Each row is a point on a tangle of strands that fork and nearly touch. The rows are in no order.
(in the rows, 128 means zero)
Two points are linked if the straight distance between their rows is under 110. Some points are linked to none.
(709): [172 163 111 176 111 155 125 104 139 164 114 123 124  97 168 158 107 157
  94  66 120 107 141]
(750): [ 91  58 148 143 157 178 147 180 110 166 106 145 101  75 116 115 125 153
 163 178  66 150 124]
(864): [128 156 122 153 121 157  78 113 145 147  74  98  96 188 176 141  83 148
 136 125 113  62 107]
(12): [145  82 169 121 149 135 159 144 149 152 140 164 126  94 166 160 104 115
  86 114  71 139 129]
(485): [113  87 156 130 168 121 127 145 147 137 151 156 117 122 129 126  97 118
  67 117  82  94 126]
(366): [108 129 120 127 153  94  99  98  88  94 133 121 158 144 101 126 145 131
 104  86 151 136 145]
(885): [114 135 118 190 103  87 116 103  96  98 132 128 166 146 101  82 172  96
 155 138 186 154 111]
(325): [166 120 135 138 115 151 106 167 153 172 101 147 103 142 151 106 115 177
 160 120 160 108 153]
(573): [184 114 155 119 139 129 176 114 142 145 125 162 151 118 176 159  84 117
  88  85 113 148 123]
(928): [107 122 130 134 147 153 144 139 151 131 139 148 129 125 120  50 155 125
 127 155 140 104 135]
(405): [126 179  87 109 111 144  85  51 125 123 100 101 128 139 124 186 101 135
  87  78 123 128 109]
(480): [118 114 140 133 125  84 134 144  70  81 171 141 123  84  89  89 123  95
 182 146 128 189 167]
(51): [110 156 143 118 169  75 174 175  80  92 203  98 112 137  85 103 144  95
 184 172 138 180 119]
(256): [150 114 131 120 113 169 210 116 140 202 127 136 119 104 128 183  74 157
  99  83 116  91 139]
(538): [144  75 136 132 128 168 174 139 122 177 135 142 106  75 109 120 112 179
  95 122  96 134 136]
(898): [132 109 131  91 146  77 111 134 126  90 146  96 110 108 156 160 142 106
  87 127 107 162 118]
(459): [116  95 129  84 151 135 160 168  89 108 152 130 129  90  92 123 133 127
 141 120  94 151 173]
(733): [109  92 158 123 133 160 157 139 169 145 119 137  99 158 141 104 105 168
 115 149 110  48 143]
(224): [152  80 156 137 107 110 138 154 135 152 117 171 133  86 139 143 157 115
 149 157  96 132 164]
(584): [100 186 110 116 157 105 109 142  94  85 136  88 152 204  97 133 189 101
 177 157 187 158  91]
(105): [122 170  82 120 106 131  66  93 154 151  80 151 138 161  94 136 126 123
 103 134 122  92  88]
(777): [129 127 130 114 128 134 134  62 145 102 153 142 120 145 134 166  83 155
  85 105 109  81 123]
(446): [166  65 117 129 131 140 189 126 128 174 124 143 127  54 113 162 114 159
 114 124 103 177 124]
(116): [121 192  99 135 100 133  89 107 155 155  68 156 133 154  93 169 100 113
 113 111  83  52  93]
(61): [113 173 110 150 131 171  89 126 189 139 103 157 139 177 123 121 141  99
 139 125 133  41 112]
(146): [127 113 162 141 149 160 148  70 136 131 154 135 109 144 150 158  95 201
  83  84 113  87 148]
(663): [143 124 119 115 122 166 133 126 183 139 133 157 133 144 110 105 108 156
 135 121 140  55 145]
(736): [200 120 104 121  68 101 129 135 156 137 116 149 148 103 139 138 138 109
 136 130 145 141 127]
(891): [ 80 151 115 102 148  65 101 132  67  99 105  80 150 173 116 138 175 121
 130 156 128 170 120]
(74): [134 203  90  85 113 130  69  89  97 126  78 103 115 162 108 181 110 139
 107 112 133 170  97]
(531): [111 135 128 169 142 161 117 136 162 134 142 135 151 155 104  80 179 119
 156 149 178  93 147]
(38): [117 185 116  86 111 116  96 127 113  82 115  80 124 125 174 140 154 131
 145 151 162 163  75]
(25): [119 195  91 115 130 148  92 112 164 100 125 133 158 189  78 147 157  59
 148 124 172 137  96]
(237): [144  80 131  74 140 149 182 140 120 129 131 121 140  65 108 176 127 141
 124 128  85 180 160]
(190): [ 99  79 126 149 151 166 173 163 101 146 122 153 139  56  73  99 131 129
 166 167  89 159 146]
(781): [ 89 103 148 180 140 140 101 145 103 130 177 127 119  88 120  81 132 120
  74 128  80 120 141]
(863): [ 72  89 152 136 136 153 132 156 134 135 167 133  95 131 100  84 121 157
  99 153  94  61 147]
(426): [129  84 186 157 120 176 182  95 126 183 156 126  89 153 171 176  75 200
 100 103 106  66 147]
(606): [143 153 118 156 106 150 101  97 149 129 100 142 163 106 159 129 111 137
 110  75 132 132 128]
(1007): [129 176 120 156  95 114 103 109 152 181 100 137 146 157 148 198  83 111
  98  87  97  60 104]
(229): [153  97 148 134 128 185 203 169 123 233  89 110  86 151 162 158  63 163
 133 100 139 127 115]
(775): [117 113 136 192 116  81 105 130 123 103 163 150 153 118  99  76 165  95
 141 176 159 150 128]
(617): [160  92 147  99 130  89 115 129 133 117 135 178 126  87 138 141 130 101
 150 146 108 165 151]
(556): [127  92 139 137 155 171 159 157 140 150 118 161 119  88 103  63 132 116
 156 149 130 137 135]
(962): [115 115 148 164 133 153  93 143 136 133  84 107 120 157 171  75 159 137
 133 150 123 103 144]
(411): [111 170  97 150  98 132  94  92 127  99 105 128 167 118 141 105 142  99
 121 101 135 117 117]
(774): [142 183  97  90 101 148 154 109 151 112 135  91 137 104 152 156 105 122
  96  89 131 121 125]
(992): [ 96 208 102  77 117 119  90 111  83 126  93  71 124 144 149 175 145 158
 130 120 140 149  85]
(555): [105 135 141 193 120  82 123 104  71  76 135 129 173 183  94 109 156  79
 181 159 167 188  87]
(509): [158 139 116  81 117  92 111 119 126  92 116  96 140 106 187 174 159 110
 132 125 124 159 143]
(305): [ 87 154  97 156 125 147  89  95 173 145 114 129 150 178  92  96 164 129
 131 150 165  78 117]
(346): [ 81  94 143 193 143 111  69 123 113 119  92 121 141 130 162  89 159 121
  94 148 123 121 129]
(358): [120 133 123 138 124 141 143 110 137 108 120 143 155 103 131  72 152  97
 108 127 135 140 133]
(852): [166 130 101  75 123 105 150 131 157  92 142 126 122 107 129 123 147  95
 161 160 169 182 114]
(869): [125 159 123 104 109  81 120 147  91  99 144  91 116 141 168 129 161 118
 176 189 203 178  86]
(537): [171 124 121 153  85 158 154 137 135 173  93 126 125  88 171 151 121 186
 123  95 137 119 153]
(596): [136  85 180 124 146 165 155 117 139 157 132 108  68 171 176 145  64 178
 118 140  99  49 136]
(818): [129 126 145 135 149  80 183 154  66  85 195 108 112 108  90 113 120  75
 224 149 130 197 133]
(690): [ 95 171  84 102 115 116  93  72 103 134  80 129 139 177  72 134 145 119
  89 147 130 108 119]
(340): [173 103 127 142 110 165 122 149 149 176  83 157 118  94 156  97 109 150
 198 153 152 136 134]
(735): [148 157  93  52 128 130 172 128 163  90 148 112 127 122 122 117 114 131
 128 117 141 123 141]
(80): [123 137 121 104 124 133 135 121 176 110 116 141 166 150 128 128 136 114
  98 118 113  75 145]
(887): [185 154 115  83  89  96 123 154 157 117 114 125 143 101 153 173 126 110
 165 108 134 155 130]
(776): [134  80 153 124 136 182 216 135 130 200 136 137  95 113 125 157  91 193
  81 104 105 117 133]
(954): [128 159 143 145 153  76 157 170  91  80 193  81 127 182  88 104 155 124
 181 178 183 165  80]
(915): [138 202  76  97  95 122 111 110 145  85 117  93 148 123 132 129 135  96
 131  94 148 137 112]
(376): [146 110 138 162 103  91 125 116 129  96 165 170 114 100 109  82 143  77
 156 181 158 188 122]
(240): [127  84 142 156 151 110 109 144  83 106 167 153 120  73 120  94 126 135
 135 125 120 175 160]
(646): [170  99 141 151 117 168 141 143 122 191  90 126 102  80 193 120 124 160
 167 129 118 154 141]
(53): [145  89 130 130 112 137 139 109 140 146 122 140 117  85 134 115 127 176
 112 118 137 127 158]
(335): [147  88 144 113 138  75 101 137 133 101 152 148 146 115 133 126 147 111
 102 146 111 144 122]
(994): [132 100 132 113 168 110 102 137 156 105 145 179 132 118 131  97 112 126
  83 117 123 127 113]
(350): [ 96 129 128 105 156  69 102 136  85  85 173  82 115 117 114 138 147 130
  85 131 108 159 129]
(321): [109 217  74  84 127 126  90 129 155  84 106 109 143 164 105 156 130  98
 138 103 139 127  83]
(836): [109  82 154 152 142 166 113 170 122 152 156 109  70 111 122  88 111 162
  84 140  92 114 153]
(726): [141 158 126 136 124 139 121  69 137 149 120 144 136 149 147 188  82 133
  93  79 123  54  94]
(685): [112 112 135  74 156 126 154 138 131  88 156 122 130 126 104 139 134 145
 115 103  92 116 192]
(469): [170 111 140 123 125 149 140 167 157 197 100 133  95 154 175 112  80 161
 137 139 143  84 122]
(991): [147 115 133  92 107 164 199 139 166 167 109 155 140  97 140 133 100 134
 116 103 118 103 135]
(703): [116 148 129 115 101  56 112 124  76  77 128  97 141 155 132 152 177 104
 171 167 163 184 107]
(715): [134  56 161 134 136 155 152 169 132 170  89 163 128  98 154 128 146 131
 172 178  79 130 148]
(418): [157 104 145 163 156 147  74 143 158 133 114 165 120 138 158  96 154 125
 194 155 164 134 144]
(982): [162 139  94  88 105 152 144 143 174 136 140 133 127 122  97 138 128 136
 145 115 152 107 149]
(347): [ 75 128 144 178 145 103  94 113 100 112 132 121 138 115 115 106 158 109
  66 146  91 151 133]
(884): [157 139 133 144 102 153 182 158 150 219 103 120  74 158 180 135  58 141
 124 111 158  78 116]
(662): [132 171 113 150 142 130 114 110 115  92 149 103 168 205  75 136 154  65
 169 125 202 159  95]
(986): [ 73 129 132 140 139  66 105 143  55  94 152  84 145 149 104 122 159 104
 117 117 103 167 114]
(894): [123 101 147  89 149 127 148 124 131 116 174 112  97  92 128 182 119 154
  75 107  84 140 178]
(579): [ 80 162 111  96 126 108 103  70  87 108 119 111 154 157  97 134 138 133
  93 115 125 147 127]
(456): [119 174 128 161 119 170 104 141 176 158  91 125 119 163 149 131  93 127
 146 113 113  40 103]
(727): [116 143 122 114 124 110 150 124 131  83 156 107 150 147 101 101 183  84
 168 132 175 146 160]
(968): [102  93 137 167 152  84  87 147  91 108 171 140 141 137  97  92 136 141
 114 109 133 140 150]
(81): [111 128 145 144 137  63 107 132  71  58 162 111 127 152 119 120 156  92
 185 147 158 202 109]

Follow the links from the first point to the second, and from the first to the third. Name the last point that the two ways share.
(776), (146), (305) => (411)
(61), (962), (12) => (928)
(81), (537), (736) => (898)
(80), (325), (775) => (411)
(662), (51), (776) => (915)
(884), (715), (237) => (537)
(750), (25), (733) => (915)
(456), (240), (869) => (928)
(25), (256), (237) => (538)
